A landscape with many valleys, sampled at points; each row gives a point and its height.
A ball rolls from a point to whichever of its 2 nearest points has the largest drop for the distance, and stops where none of them is lower. Distance is the straight distance between rows; heights are no part of it.
biko h=456: [-11 -11  -7  24   7 -23  -7  -9 -39  12  -6  -8   1  14  29  -5  20   7
   5 -37  24  20   0 -20  31 -29  10 -12   9   7  -7  14  19 -12  24  -9
 -10 -22   3  -1 -17  29  11   6  22 -31 -11  13]
Riset h=586: [ 14  22  -1  -8 -12  25   7 -23  15 -11 -18   2   6 -10   0   2   2  -5
  16   5 -46  19   7  -2 -16  12   0  12 -10 -18  18 -28   5 -14 -28   7
  20  27  -2 -11 -15 -18 -14 -19 -22   1   4 -14]
soku h=128: [ -4  -6  -2 -26  23   7 -16   2   0  18   7 -15  15   5 -18  17  -6  -5
 -13   2  19  -4  20  16  17   5  36  -8 -22   7   2   9 -36  30   2 -24
  11  10  11   2  29 -22 -15   0 -30 -10  -3  -9]
Fuga h=196: [  0   3  11  -2  -1 -20   5   5  14 -12   3  -7  -7  -2  -1   6  -4   7
 -14   7   0 -11 -10   9  -1  -3  -4   3  11   5  -7   7  -2  -1  -2   4
  -6  -5 -10   4 -12   4   3   8   8  13  13  -1]
durin h=104: [ 11   9  15  -8 -19  12   7  -9   1  -8  -4  15   7   4 -15  13  -2 -17
  -9  -1   0   3  -1  17 -14  18 -10   4  17  -8  11 -18 -19  12  -1  -3
  11  17   2   3  -5  -1   3  -1 -20  12 -16   7]
Bivez h=414: [-19 -17   2  14  11 -10 -10  17 -38  15  12 -13   7   1  18  -5  -6 -19
   5  -4  32   7  -6 -25  29  -8  25 -13  10  22 -10  24  -7   6  44  -8
  -2 -13   0   6  12  15  -8  12  12 -27  -9   3]
Zab h=322: [-24  12   6  -7  27 -37   3  24   3  21   4   1  19  13  -5  -1  -1   6
   6  -7   9  -6 -18 -23   6 -14   3 -21 -14  11  -7  43   4   3 -15  -6
 -36 -25   5  29  14  12 -15   8  12   2  33   6]
gak h=156: [ -3   6 -17  15  13  20   5 -13  -1   0   7 -13 -22  -9  18  -9  10 -15
   6  20  19  11  25 -15   2 -18  -4  12  14   2   2 -22  13 -25   9   9
  11   3  -7  -9 -16  15  21  -3  -2 -10 -22 -18]
Nep h=397: [  5 -21 -17  30 -31  -4  -7 -27  -4   6   6   0 -23   2   5 -12   5 -18
 -13 -30   5  -1  14  18  35  21  24   3   0  -5   8 -15  -5  10  29  -6
   0   6 -13 -18 -10  -7  15  32   9 -22 -46  19]
volir h=375: [  6  14  10 -23   1 -17   7  33   6   9   8  -1  17  -4  -6   1   8  15
  16  -3 -24  -4 -39  12  -9   3   1  -7 -15  -8  -9  30  12 -19 -20  15
 -32 -12   3  30  17  -7 -21   3   7  12  42  17]
Vapu h=63: [ -2  -4  13   2 -16  22   0  -8 -12   3 -10  10   2   6  -8  15 -18 -28
  -8   9  13  -5   6  14  -2  26   1   3  20   1   1 -11 -24  17  19  -1
  22  20  -4   0  -8   8  -1   5 -16  -1 -25   7]
teli h=519: [ -9   6  -6   8   5 -19  -6   2   8  -5  -8  10  11  24 -10  18  -7 -13
 -20 -29   2   7  -2  21  12  10  39  -2  14  -9 -13  25 -10  29   2   4
  -4   6  24 -10  -5  -9 -15   8 -10 -11  -7  17]
gugi h=542: [ -2   7   3  10  22 -18   1  24   5  -6   2   5  12  37   6   7 -12 -10
  -5 -13   8   9 -11   1  -6   1  21   0   9 -11 -17  37   4  11  -3   4
  -8  -9  26   1   5 -11 -18 -12   4  -2   6   6]
Pud h=238: [  5   1   3   3   0 -41   8   8  17 -13  17 -11 -14   3   5  -9   5  12
 -21   0   3 -30  11  19  11  -9  -6   3 -11   0   2  11   1  -8  -6  10
 -19 -23  -7   6  -4   1  19  23  15  30  18  11]
Kota h=341: [ -5  -4   8 -25  -1   7  -6  20 -36   4  21  -7   9 -10   9 -11  -7  -2
  19  41  24   9 -14 -26   2  10  -6  -5   7  18 -15   7   6 -16  44   6
   4   1 -20  19  10   8  -2  -3  14   8   8   8]
Bal h=147: [ -3  19  10  -6  24  -9  14  21  14  21  15   7   7  -6 -21   3  14   7
  -8  -3  18 -16   8  14 -16   0   5  -3 -10  -5   4  17 -20  11 -24  -3
 -13 -19  17  16  36   1   7  12 -16  19   5  -2]
guvo h=523: [ 15  13  -3  -7  -9  -9   2 -23  31 -12   6   2   9  15 -12  -4  11  -6
 -10  -7 -31 -23  24  45   3   8  14   4 -18 -18   8 -27 -18  29 -16  -9
   7   3  11  -3  -2 -49   1  19 -29  17 -22   8]
vofe h=193: [-13  -2  10 -15  30 -23   4  23   6   8  17 -25   2   7   3  -8   2  23
   6  14  26 -22  13 -24   3 -19 -15   1 -20  12  -7  10   9 -18   5  -2
 -15 -22   4   7  26   5   5   4  11  13  14 -17]
zasu h=217: [ -6  10  12  -1  12  12  17  12   7  -5 -13   6  -1   6 -10   1   1  17
   8  10  14 -11  -5 -27 -31  -4 -42   5  11   3  -2 -10  10  -6 -20  -1
  -7 -10   4   4   0  21   6 -14   5  17   0 -12]
gib h=373: [-15   2  22 -26  11  16   1  36   6  -5  -6 -14   7  -5   7  10  -3  28
  18  33   1  -9 -26 -33 -25  -5 -21  -3   4   7 -17   4  11 -10 -12  -3
  -7  -3   9   6  18  -4 -29 -25  13  -2  29 -18]
Vus h=269: [ 14  18  -4   0 -25  14   9 -19  -9 -14   4  17 -13 -52  -1 -12  13   4
   1  17 -18  17  -6 -17 -19   1 -24  -1   7  -6  26 -19   9  -9 -11   5
   5  15 -22   3  -5  10  18  -9   4  11  10   3]
Ves h=275: [-21  -1  -5  20   2  -3  -8  -5 -22  14 -19  13  13   3   2   5  -3 -15
  -1 -25   6  24 -14 -16  15   7  32 -17  18   9  -9  22   4  21  20  -4
   1  10   7   0  -8  25  -8  -1  11 -30   8   6]
duz h=466: [ 24  11  -7 -22  -4  -4   1  -8 -12  14   2  20  43  21 -23   0  -2  -4
  12 -13 -13  16   6  32  -5  28  31   0 -13 -14   0   1 -20  24   8   0
  -5  16  18  13  17 -30 -14   6 -34   6   3  35]
vuvu h=234: [-19  -3  -5  -6   4  -6 -11  -9 -15  21 -13   4  20  -8 -12  11   2 -12
 -11 -27  12  12   5  -1  27  17  39 -14   1   5  -1  13 -16  31  16 -15
   5  20   4   2   5  15 -12   8  -9 -25   5  -2]
bibu h=522: [  8  -5 -16  29  -4  10  -2 -14 -18  -4 -22  33  11   9  -4   8 -17 -10
   1 -13 -16  34 -25 -15  -9   7  -3  -9  21  -7   1  12  22   3   0   6
  10  11   6 -13 -13  17  -5 -28  14 -11  -5  16]
Vunud h=409: [ 31  15   5 -16  -1   4  10   5   7   0   1   8  22  19 -12  -6   4  11
  13 -15 -26   8  -9  15 -12  16   5  10 -21 -20   0 -11   5 -13  -9   6
   2  10  15   1  11 -25  -7 -11 -12  22   9   2]
dap h=590: [ -4  -5  -5  43  14  -8  -2  -1 -21  -3  -7   2 -15  24  10   4 -10  -1
 -14  -5  12  19 -12 -22   6 -23  -4  -5  36   8  -6  25  18   4   9   4
  -1 -24   4  -9 -17  22   8 -12  19 -16 -19  21]
Zilip h=521: [  0  10   9 -38 -24  36 -10  -4 -22  -4 -15   5   6 -24  -2   5  -9  11
  17  21 -17  13  -2 -15 -16  28 -15  11  -4  -3   2 -13  -1 -15   6   8
  23  28 -24   2 -15   4 -15 -21   1   4  21  -9]
beri h=438: [  4   9  27 -22  16  11   8  44  15   7   9 -23  -5   6   9   9   6  15
  10  16 -10 -37 -15   8 -31  -9 -27  14   1 -14  -9   5  -9 -26 -29  11
 -11 -26  13  10  24  -9 -12  -6  -1  14   5 -15]
sadis h=577: [-13 -13  -5  33   6  -4  -3   0 -25  -8 -12  -5 -10  12  14  -4 -20  16
   2  17  -3  15 -24 -32  -6 -36 -11 -18  39  23 -15  27  32   8   2   1
  -4 -22   6  -5 -22  20  -6 -24  30 -22  19  19]
pigut h=544: [ 11  11  -5  -2 -22 -11   2 -30  29 -23   1   3  -1  10  -6  -1   6 -13
 -15 -12 -39  -6   3  25   7  12   8   9  -7 -15  11 -28  -4  14 -12   0
   9  16  -1 -15 -20 -32  -1  12 -13  10 -20   6]
dapa h=392: [ 12   5  24 -23  10   9   5  46 -10  -3   7 -12   5  20  12   2   0  19
  21  20   0  -4 -30 -21 -28 -10 -31   6   9   0 -18  11  15 -26  -2   4
 -14 -14  14  10  14  -7 -21 -28  18   7  16   2]
tabuk h=446: [ 12 -36 -15  13 -27   7  -7 -20 -17  12  12  -7  -9  12   6 -17  -7 -18
  -3   0  29 -25  44  34  34  25   5   4 -15  11   2 -31 -19  17  46 -15
   2   5 -19  -9   2  -3  22  27   6 -12 -27  10]
suri h=621: [  8 -16  -4  24   0  -9  -6   8 -15  12  18   0 -11  15   1 -10 -13 -24
  -8 -11  32   9   1  22  15   5  28   0  12   8  -9  24 -11  14  30   6
  -7 -13   3   3   2  -7   4  30   0 -11 -30  20]
Gagip h=361: [  4 -19 -19  37 -39 -22 -13 -19  -3   4  16  14 -27   4   0 -16   6 -19
 -19 -33  17  -2   3  17  46  11  18  -8   6   1  13  -4  -5  12  20   2
 -26  -6  -7 -10 -12  -8  25  43  16 -15 -40  50]
Fum h=158: [ 30  -9 -30  41  -9  -2  -1 -36   1  -3  14  13 -31 -28  14 -21  10 -10
  -4   3 -13  36   4  -9  18 -21  -1   0   2 -13  26 -11  23 -16   0  11
   5   4 -10 -21  -3  -6  30  -1   8 -10 -40   7]
dag h=194: [-16   9   3 -16   9  10  -5  -1 -13  13 -18   7  28  -2 -19  18 -11  -7
  -6  -6   9  17   5  -6   2  27  31 -10   6  -3  -3   8 -24  34   1  -9
  10  25  10   6  16   8 -20  -9 -23  -8  10  -5]
pegup h=488: [ 18 -26 -19  -1  -1   2 -18  -9   0  13  15   0   1  11  -3  -9   6  -9
  -4  -3  25 -21  48  54  23   4  24   0 -20   6   5  -7 -30  49  24 -28
  -2  -4  -3  -3   8 -27  11  32 -22  -6 -25  12]
fel h=457: [  4   5   8  -4  23  -5   9   9  17  -2   5  -2   1  33   2  -4  -2   2
   3  -5   8 -13  15   4 -11  -5  -9  12 -14  -3 -10  -5   1  -7  -1  -1
   9 -11  12  -7   0 -12   5  -3  -5  21 -10 -20]
Lolu h=348: [-12   9  17 -14   9 -12   8  23   6   9  -7   5  18   1 -15   4   0  24
   8   2  -2  -3 -25 -18 -19   2 -12 -11  -5   3 -11  20  10   0 -16   0
 -20  -8   3  18  16  10 -16 -10  12   9  35  -4]
lazad h=482: [ -7  -3  27 -47 -20  34  -9  28  12  -4 -13 -12   4   9  -5  14   2  17
  16  17  -3 -37   1  11 -23   7 -54  11  -7   4   2 -35 -19 -20 -21   6
  -3   3  -5  17   6  -4 -11  -8 -18  23   3 -21]
Sumub h=150: [ -4 -13  -2  22  -8  19  -3  -1 -31  11   0  -3 -10 -11   8  -4 -20 -20
   3  14   7  12  -9 -16   9  19  19  -3  17  13  -9   6   1  -9  39   8
  17   8 -14  -3  -2  12   0   2  14 -23 -14   5]
dobun h=200: [-25  -6   2 -24  30   9 -14  16  12   3  10 -29   5 -20  -2  19  -2   4
  -4  30  14  -7   0 -28  13 -11  15 -11 -13  11  -4   2 -12  -2 -10 -20
   6   9   5   0  29  -5 -19 -10  -5 -14  17 -34]
Tegi h=195: [ 31   4 -18  26  -5  10   3 -18  -2   4  14  -2 -20 -29   7 -22   7  -8
   4  16  -9  37  -8   4   1  -3  16   7   8 -12   6  -2  20 -18   3  16
   6   6 -12  -5  -5 -11  12  -1   6  -4 -11  10]
lubid h=492: [ 10  13  -5  -7 -12 -15   1 -17   8  -7  -3  24  23  17 -25  11  -1 -12
 -17 -23 -12   2   8  33   0  17  31   2   8 -15   2   0 -27  35   0   1
  -3  14  26  -5   2 -29  -8  15 -29   0 -19  33]
nit h=323: [  1 -17 -17  28 -31 -36 -14 -11   6 -10  23  -5 -29   7  14 -15  14  -8
 -25 -22  21 -14  19  31  54  -9  12  -2   1  -4   8   3  -7  12   8   6
 -32 -19 -10  -5 -17  -9  30  45  26   3 -14  42]
Rodo h=580: [ -9  -5   5 -20 -19   4   1 -13  19 -29 -30  -2   0   1  -2  -1 -17  13
  10   4 -18 -11   2   1 -11   7 -32  14 -13   8   3 -25  10  -9  -6   3
  12  17 -15 -10 -34   4 -11 -11   1  12   8 -27]
nobi h=495: [  3  -5 -11  30  -2 -12   4 -24  -4  -9  -4   8 -17  11  11  -5   9 -10
 -14 -24   7  14   9  -6  19 -14  -8   5  10  -3   8  -9  12  -4  12  -5
   5  -5  -2 -20 -17  18  23  -1   7  -5 -30   4]
Mak h=496: [-14 -12 -22  43 -12   1 -12 -27 -24  15 -20  18  -8 -10  17   4   9  -3
  -3 -40 -10  32  -9 -17  21  -9  30 -19  18   1  -1  10  17   5  15  -1
   4   4   2 -15 -19  25   7  -3  18 -46  -2  13]
Fek h=636: [-13   6  12  -8  20  -4   1  11  38  -9  -4 -23  -8  -1   3  20   1  -5
 -16   9 -11 -20  -1  17 -10  -7  12   2   4  -8  -7   9 -15   6 -38   0
  -1  -6   9   3   5 -11 -15   3 -13   2   1 -21]
peke h=628: [-29 -11   5  -3  23   0  -8   6  18 -10  -8 -27  -8  21  25  11  -7 -16
   3  12  11 -11  17 -11   5 -23   1   6   4  14 -15  -7   2  -7   0  -7
  12   0   2 -16 -16   3 -13  -8  -3 -20 -16 -31]
safuz h=599: [  9  14   1   0  -5  32  11  -3  22 -18 -32   2   6  -2   3   8   2   9
  20  -3 -47  11 -13   0 -36  -4 -20   6   3 -19   3 -22  17 -19 -46  10
   4  13  14  -7 -10  -9 -21 -33 -18  -3  15 -15]
Kupan h=365: [ -8  -4   2  -5  11   0  -2   6 -19   4  10 -13   1  -5   3  -6  -5   0
   9  18  21   8   1 -24   5  -1   3  -1   5  11 -10   2   9 -13  33   2
   8   4 -11   2   0  11   4  -5  12   1   6  -9]
Moke h=110: [ -3 -14   4  27 -17  18   0  -6 -19  -7 -10   4 -20   1   5   6 -23 -25
 -10  14   9  -2  -7   2   5  15  -8   0  34  15  -3  -7  -7  -6  24  11
  15   7 -16  -1 -16  19  14   4   8 -12 -30  10]
pato h=461: [  8  -2  31 -34  -4  15   0  34  16  10   4  -4   2   7  -7  14   7  20
   1   7 -13 -49  -2  32 -22   1 -36   9 -12  -7  -1 -14 -28  -9 -25   5
 -11 -15   9  18  30 -17  -3   4 -16  27   9 -12]
nal h=111: [  6   3   9 -15  29 -12   5  34   5  23  30  -8  10   1  -8  -7   5   6
   4  12  20 -19   1  15 -17  -3   3   0 -27  -6  -4  29 -14  -3 -13   2
 -17 -31   8  24  41 -13   3  17  -9  24  14   5]
fipu h=623: [ -1  21   9   9  25   9  19  12  42  -2  -9  -9  -5   4   3  10   9   1
   1  -1 -26 -17  -1  15 -23  -8   8   6   2 -22  -6   4   2  -9 -51   7
  -4 -13  24  -3  12  -7 -11  -4 -15   3   2 -18]
kave h=415: [ 18   0  27 -34   6   2  -1  40  -4   4  14 -13   9  22   1   2   0  14
  14   7   0 -17 -20   9 -22  -1 -24  11  -3  -6 -16   9  -5 -21   1   4
  -4 -13   9  19  17 -19 -11  -8   1  21  11   0]
Todi h=390: [-18 -20   5 -11  16 -13 -12  15 -21   9  15 -20  15   2  10   0  -5  -4
   4   5  37  -3   8 -23  26  -9  12  -6  -7  19  -8   9  -8   1  39 -16
   3  -3   0   0  14   9  -5   6   7 -11  -1 -13]
pabam h=89: [ -2 -20  -5 -26  33  -4 -19  16   4  13  19 -16   3   5 -11  11   0  -4
 -21   6  27 -21  26  26   9 -13  19  -5 -29  11   3  20 -37  25  -4 -26
   2 -13  11   8  33 -25   3  11 -23   1  -4 -12]
Nubik h=153: [ -2   2  12  -4  38 -20  12  37  10  11  28 -27  -4   0  11 -12   1  20
   5  20  14 -30   2 -10 -13 -15  -3   2 -18  -7  -5  31   2 -19 -18   6
 -19 -42  10  10  37  -2   1  12  11  18  15  -6]
zot h=433: [ 25  10   8 -12   8   4   9   5  16  -1  13  -5   6  13  -5 -10   7   5
  10   2 -12 -11   7  21 -11   5  -5  16 -22 -11  -1 -17   0 -14  -8   4
   7  -1   7   0   7 -26   4   5 -12  28  -2 -11]
nifun h=478: [ -7  -8 -12  37 -16 -16  -6 -29 -20   2  -9  11 -15  -8  15  -2  22  -1
 -14 -39   8  23  -2 -15  28 -20   7 -11  17   3  10  -1  10   0  16  -2
  -3  -8  -3 -12 -20  25  23   9  15 -23 -23  17]
badif h=221: [ 22   2 -20  22 -22  10  -2 -31 -14   9   4  12 -15 -39   0 -15   4  -9
   6   7 -24  40  -2  -6   5  17  22   2   6 -10  19  -3  13  -9  11  10
  11  23 -20  -9 -10  -8   7   0  10 -18  -4  13]
kili h=547: [-15 -21  -5  17 -25  13  -6 -19 -11 -18 -21  -2 -18 -24  10   7 -29  -1
  -2  19 -23   6 -21  -2  -6  -4  -7  -3  29  22  -9   0  11  -3  14  12
  18  12 -24 -10 -33  14  -5  -9  17 -23  11  -1]
garaf h=508: [  5  12  11 -37 -35  20   2  -8  -6 -15  -7   8   1 -29  -9  -5   4  11
   8  13 -14  -5  10  -2 -13  26 -32  13 -17  -2  20 -34  -8 -10  -5   3
  10  25 -26   5  -9   1   0  -9  -6  24  12  -9]
zuza h=189: [-15  10  -4   6  13  19  10  -9  12  -2 -15   1  -6  -2   1   1   7   2
   8   3  11   4  16 -30 -16 -14 -18   9   5   1   3 -21  10  -5 -14  -6
  10   6   3  -9 -14  22   8 -14  -5  -2   0 -28]
mon h=134: [ -3   6  14 -14  10  -4  11  11  19  12   6  19  10  -2 -27  11   9  12
 -15  -4   3 -35  14  32 -18   5  -9  -6 -19  -4  13  -3 -32  21 -27  -6
 -17 -13  11  15  37  -9  13  17 -26  22   6   0]
veg h=568: [ 21   8 -11  -2 -15   3   3 -30  10 -12  -1  -7  -1  -4  -1 -11  -3   0
   6  -1 -39   7   7  16  11  19  19  15 -21 -12   9 -21  10  -6   0   4
  19  27 -14 -19 -22 -29  -8   0  -5   5  -1  -7]
Zoki h=125: [  7  -6 -25  33  -4  26  -2 -29 -13   8   2   5 -27 -21  14 -13   6 -25
   7   5   2  28  22 -22   5  -9   1   5  15  -7  17 -22   6 -21  13   9
  20  10 -14 -20 -15  10  25  -6   4 -22 -39  -8]
vas h=299: [-21   5   2  -7  30 -31  -4  25   3  21   2  -3  18   8  -9  10   5   2
 -11 -18  21  -3  -5 -11  11 -11  19 -17 -11   7  -4  39 -11  18 -13 -13
 -20 -16  17  16  22  10 -13   4  -1  -5  19  -5]
bevok h=240: [-10  13  18  -2   4  14  19  15  23  -7  -7   8  -4   5  -7   6   7   5
   2  10  15 -28  11   0 -28  -2 -45   7   1  -1  10 -27 -10  -6 -32   1
 -10 -10   8   6   9  12  13  -4  -9  27  -7 -21]
zogu h=470: [ 15 -24  -7  -3  -3   0 -11  -7  -6  13  25 -11   2  12  -5 -14  -5 -10
   2   6  28 -10  29  29  21  12  22  10 -20   9  -4  -8 -14  21  34 -13
  10   2 -11   1   9 -19   6  26 -10   0 -14   4]
Podep h=602: [  4  -8   1  35  13 -11  -1  10 -14  -5  13  -8 -20  22  13  -3 -13 -13
 -11   2  20  12 -11  -1   8 -12   7   3  30   3 -11  29   4  -3  15  13
  -3 -23   1  -3 -12   1   3   4  14  -8 -21  17]
Kod h=564: [ -2   6   5  -7 -21  -2   7 -21  35 -32 -20   9   4   9  -9   5  -2  -8
  -4 -12 -36 -13   0  13 -10   4 -18   9 -11  -8  13 -31   1   5 -27   3
   8  12  -2 -12 -25 -10  -5   2 -19  17  -8 -12]
pumi h=479: [ -4   2   2  12  16 -14   6  -3   4  -6  -3   4  -8  32   5  -4   3  -5
  -8 -18  22   0  15  -8   3 -15 -16  10   4   0  -1  -2   4  -3   8  -6
   2 -12   8 -13 -13  16  15  -4   5   9 -20  -8]
kuvi h=494: [-11   7  16 -43 -21  38   1  14   3  -8 -17   3   3 -14  -8   2   4  24
  22  19   3 -19   2 -13 -28  16 -56  13 -10   2   5 -35  -6 -26 -16   7
   2  12 -15  11  -3   8  -1 -14  -9  27  11 -24]
bugar h=439: [ -8 -21  -8  25   8  -9 -11   3 -52  17   5 -23   4   2  33 -11   6  -1
  15 -21  29  17  -1 -30  33 -20  19 -14   9  15 -11  10  14 -21  45  -1
  -8 -22  -3   2  -2  21   5  12  22 -40 -16  10]
bag h=225: [-23   5   2 -20  23  15   0   9  17   5   1 -24  -5 -27   0   7   7  17
   4  31   8 -12   7 -23  -5  -9  -2  -3  -8  10  -6  -7   1  -9 -13  -5
   5   6  -8   5  13   9  -6  -7  -2   1  22 -34]
Dima h=558: [  2 -10 -20  22 -29   7  -6 -27 -16 -14 -12  17 -11 -32   3  -4 -20  20
   1  11 -30  27 -31  -5 -11 -20 -14 -14  24  19  -4  13  27  -3  -3  16
   9   2 -10  -6 -32  17   2 -25  24 -12  24  16]
dov h=648: [-29  -8   9 -11   9 -16 -10   7  31 -16 -12 -10  -4   5  -9  30  -7  -6
 -33  -4   5 -25   0  14   6  -6   5  -3  14   5  -7  17 -26  27 -28 -10
  -4  -2   1   2  -5   4  -9   9  -8  -2   1 -13]
Setud h=610: [  0  19   7   9  12  20  23   6  30  -7 -19   0  -5   1   2   1   6  13
  18   5 -31 -10 -10  -3 -39 -14 -27   8   1 -13   1 -14  23 -22 -48   8
  -4  -9  16 -10  -1   1  -6 -18  -8   4   5 -21]
pev h=284: [ 10  -1 -11  17 -20 -41   3 -16  15 -20  21   5 -20   6   5 -16  13  -5
 -24 -15   4 -12  13  22  32  -9  -3   2  -5  -6  16  -6   4   5   4   2
 -18 -11  -8  -6 -14  -2  30  28  14  19  -5  25]
gakin h=167: [-20  -3   2 -24  26  21 -17   4   0  11   0 -19  15  -7  -5  23  -8  -8
  -5  12  18   2  13 -13  18   9  30 -10 -10   5  -1   1 -25  17  -1 -18
  20  21   6   0  20  -7 -22 -11 -21 -16   6 -27]
Dulot h=149: [ -5  11   7  -9  -3  -2   5  -2   6   1 -10   9  13 -10 -17  12   0   0
  -9  -4  -2   7  -8  -1  -6  13   9  -2  13  -2  -3   2  -7  18  -5  -4
   3  14  -2   7   2   7  -5   0  -9   8  13   1]
gabob h=592: [-11  -3   2 -15   5  -9   2  -7  19 -14 -20  -9   0  12   0  -4 -14  26
  12  -2 -10  -7   5 -14  -7  -6 -18  10 -21  11 -10 -13  20 -12   6  -3
   9  12  -5 -16 -16   4  -8 -14  12   5  17 -31]
kif h=639: [-36 -21   5  -1   7  16 -16  -3  -1  -6 -12 -22  -1   2  21  18 -19 -24
   7  20   5  -8   8 -21  13  -4  10  -2   8  19 -10  -9  -6  -2  19  -6
  25  17  -6 -16 -16   9 -25  -7  -4 -35  -9 -28]
tigub h=380: [ 28  19  -4  -6 -16 -16  12   1   5  -7   2  24  20   5 -19  -1  10   6
   5 -24 -33   9 -31   6 -16   4 -12   0 -11 -20   8   3  15 -15 -18  10
 -14   3  11   7   4 -11  -2  -9  -3  22  11  22]
dut h=424: [  9 -24 -18  20 -20   5  -4 -20 -19  13  11 -15 -19  -5  11 -20  -4 -18
  -1 -10  19   0  25   9  30  19  12   9  -3   5   3 -23  -2  -8  43  -2
   7   4 -21 -13  -5   7  20  24  11 -18 -35   5]
kinu h=616: [-28 -13   6   7  19  -7  -4   0  11 -11 -21 -11  -1  31  22  13  -9   2
   2 -14   5   0   2 -20  10 -18   3   2   7   5 -22   7  13   9   6 -17
   8   1  14 -24 -17  12 -19 -17  10 -28   2 -21]
buf h=263: [-19  19   5   2  -2  22  23  -5  16  -9  -5  13  -8 -29  -8  -7  18   5
   8   9  13 -18  21 -33 -19  -3 -46   1  -7  -5  27 -39   4  -8 -35  -2
  -9   0  -3   0  10  26  22   0 -11  18   3 -29]
Lavi h=270: [-19   4  -3  -6  15 -21 -10   7 -11  26  -1   1  18  -5  -8  12  15  -8
 -12 -30  26   7   1   0  23  -5  29 -19  -3   9  -3  27 -17  29   6 -17
  -8  -2  14  15  12  15  -5  10  -4 -13   4  -4]
bobuz h=534: [ 11  -6   2  -8 -29  32  -6  -8 -21  -9  -5  -9 -16 -32  12   1 -13  -1
  10  31 -26  14 -14   5  -8  13  -3  10  16   9  -3  -8   4 -20  16  17
  20  21 -30  -2 -24   1  -9 -16   9 -10   5   0]
tal h=94: [ -2 -13   2 -19  27  -5  -6  19  21  11  13  -6  -6   5 -13  11   2   5
 -24  10  14 -47  31  39  -6 -10   0  -5 -28   4   8   8 -39  18 -28 -15
  -9 -22   9  11  36 -20  16  14 -18  16   2 -11]
Nub h=604: [-16 -10  -4   6   3 -14   2 -16  12 -19 -26  -1  -4  23   6   1 -13  16
  -1 -19  -9   2  -4 -16   0 -14 -16   5  -4   6 -15  -2  25   1   3  -7
   7   4   1 -24 -29  16  -6 -12  16 -10  12 -16]
goduz h=440: [ 24  11  -7  -4   1   1   3  -7 -10  11   3  11  27  14  -8 -11  -4  -7
  15 -12 -10  30  -2  13   3  30  32   1 -15 -20   1   2   7   3   9   3
   5  21   5   4   8 -18 -14  -6 -11   4  12  14]
fugi h=535: [ 10   7  -6  18  11  -2   6   5  -5  -4  -9  15  10  21   1   3  -8  -2
   5 -11  -6  27 -22  -6  -7   3   8  -4  11  -9  -8  16  25  -3   0   6
  -2   4  13  -3  -7   4 -10 -24  10  -6   7  11]
Dav h=356: [ 16  21  -2   3 -10 -23  20 -11  15  -3   9  18   7 -18 -16 -12  17   6
  -3 -13 -21   7 -15  -4  -9   4  -4  -4 -15 -12  17   0  16  -6 -16   5
 -13   1  -1   7   7   0  11   9  -2  21  14  13]
Rizug h=246: [ 24  12 -20  11 -27  17   0 -30 -11  -4  -1  27  -5 -52   0  -9   7  -3
   7  11 -42  44 -10 -13 -17   0   4  -4   6 -15  24  -3  16  -9 -17  11
  15  21 -11  -6  -8  -4   5 -23   7 -10  14  10]
dudi h=398: [ 31  12   1 -24 -15 -23   1  19   2   6  22   1  11  -4  -7 -11  11   6
   9  -9 -25 -11 -34  32  -4  -1 -10   3 -18 -10   0  20   5 -22 -10  16
 -27 -17  -1  30   3 -18  -5  20   6  27  28  33]
vel h=325: [ 20  15  -7   6 -21 -33  18 -21  21 -19  19  15 -10 -16  -8 -19  22   0
 -14 -10 -14 -13   1   5  10  -5  -8  -3 -22 -10  29 -14  12   1 -11   1
 -16   1  -3   1   3  -6  25  20   3  22   3  15]
sada h=290: [ 10  25   3 -22 -14  21  11   8 -20  -1   7  20  -2 -37  -8 -15  19  15
  13  21   1  14  -8 -21 -23  13 -33   3  -2  -4  14 -14  12 -23  -4   7
   0   5 -17  15   8  17  18 -13   2  26  13   4]
ribo h=510: [  2 -15 -29  40 -16   5 -10 -31 -22   7 -19  32  -5 -11   3   0 -15  -8
   1 -16 -24  37 -11 -23   6   1   5 -11  12  -1   8   7  21  -1  11   7
  15   9  -7 -22 -15  21   7 -19  21 -30  -4  13]
patin h=316: [  7  15  10 -31  -1  21  -1  30 -30  11  13   4   6 -11   0 -10  12  11
  24  27  12  18 -22 -22 -18  12 -14  -2   5   3 -13   6  12 -24  13   9
  -1  -1  -9  23   9   9  -3 -16   8  18  16  11]
rizin h=567: [ -9 -12  -1  15 -14   5  -6  -4 -22 -13 -13   2  -8 -15  10  -1 -21  21
   5  21 -17  17 -38 -18 -17 -24 -15 -18  36  25 -18  21  28   7   2   8
   1  -9  -5   5 -24  17  -9 -23  27 -14  35  18]
nobol h=501: [ 19  -6 -11  -7   5   1 -10 -13  16   4   8   6   9  20 -12  -1   5  -3
  -9   0   2 -21  42  55   4   2  21   1 -20  -3   6 -10 -34  51   6 -21
   2  -4   9  -1   8 -45   8  25 -33   7 -21  13]

For each start below, name the point where the ball stops.
biko => Zoki
peke => pev
Setud => pev
patin => Zoki
kif => pev
gugi => pev
vas => Vapu
Ves => Vapu

Two balls start at each pair of points below. Name the first point that both come to, or write never.
Zab and Fek => never
fipu and zot => pev
pumi and suri => pev
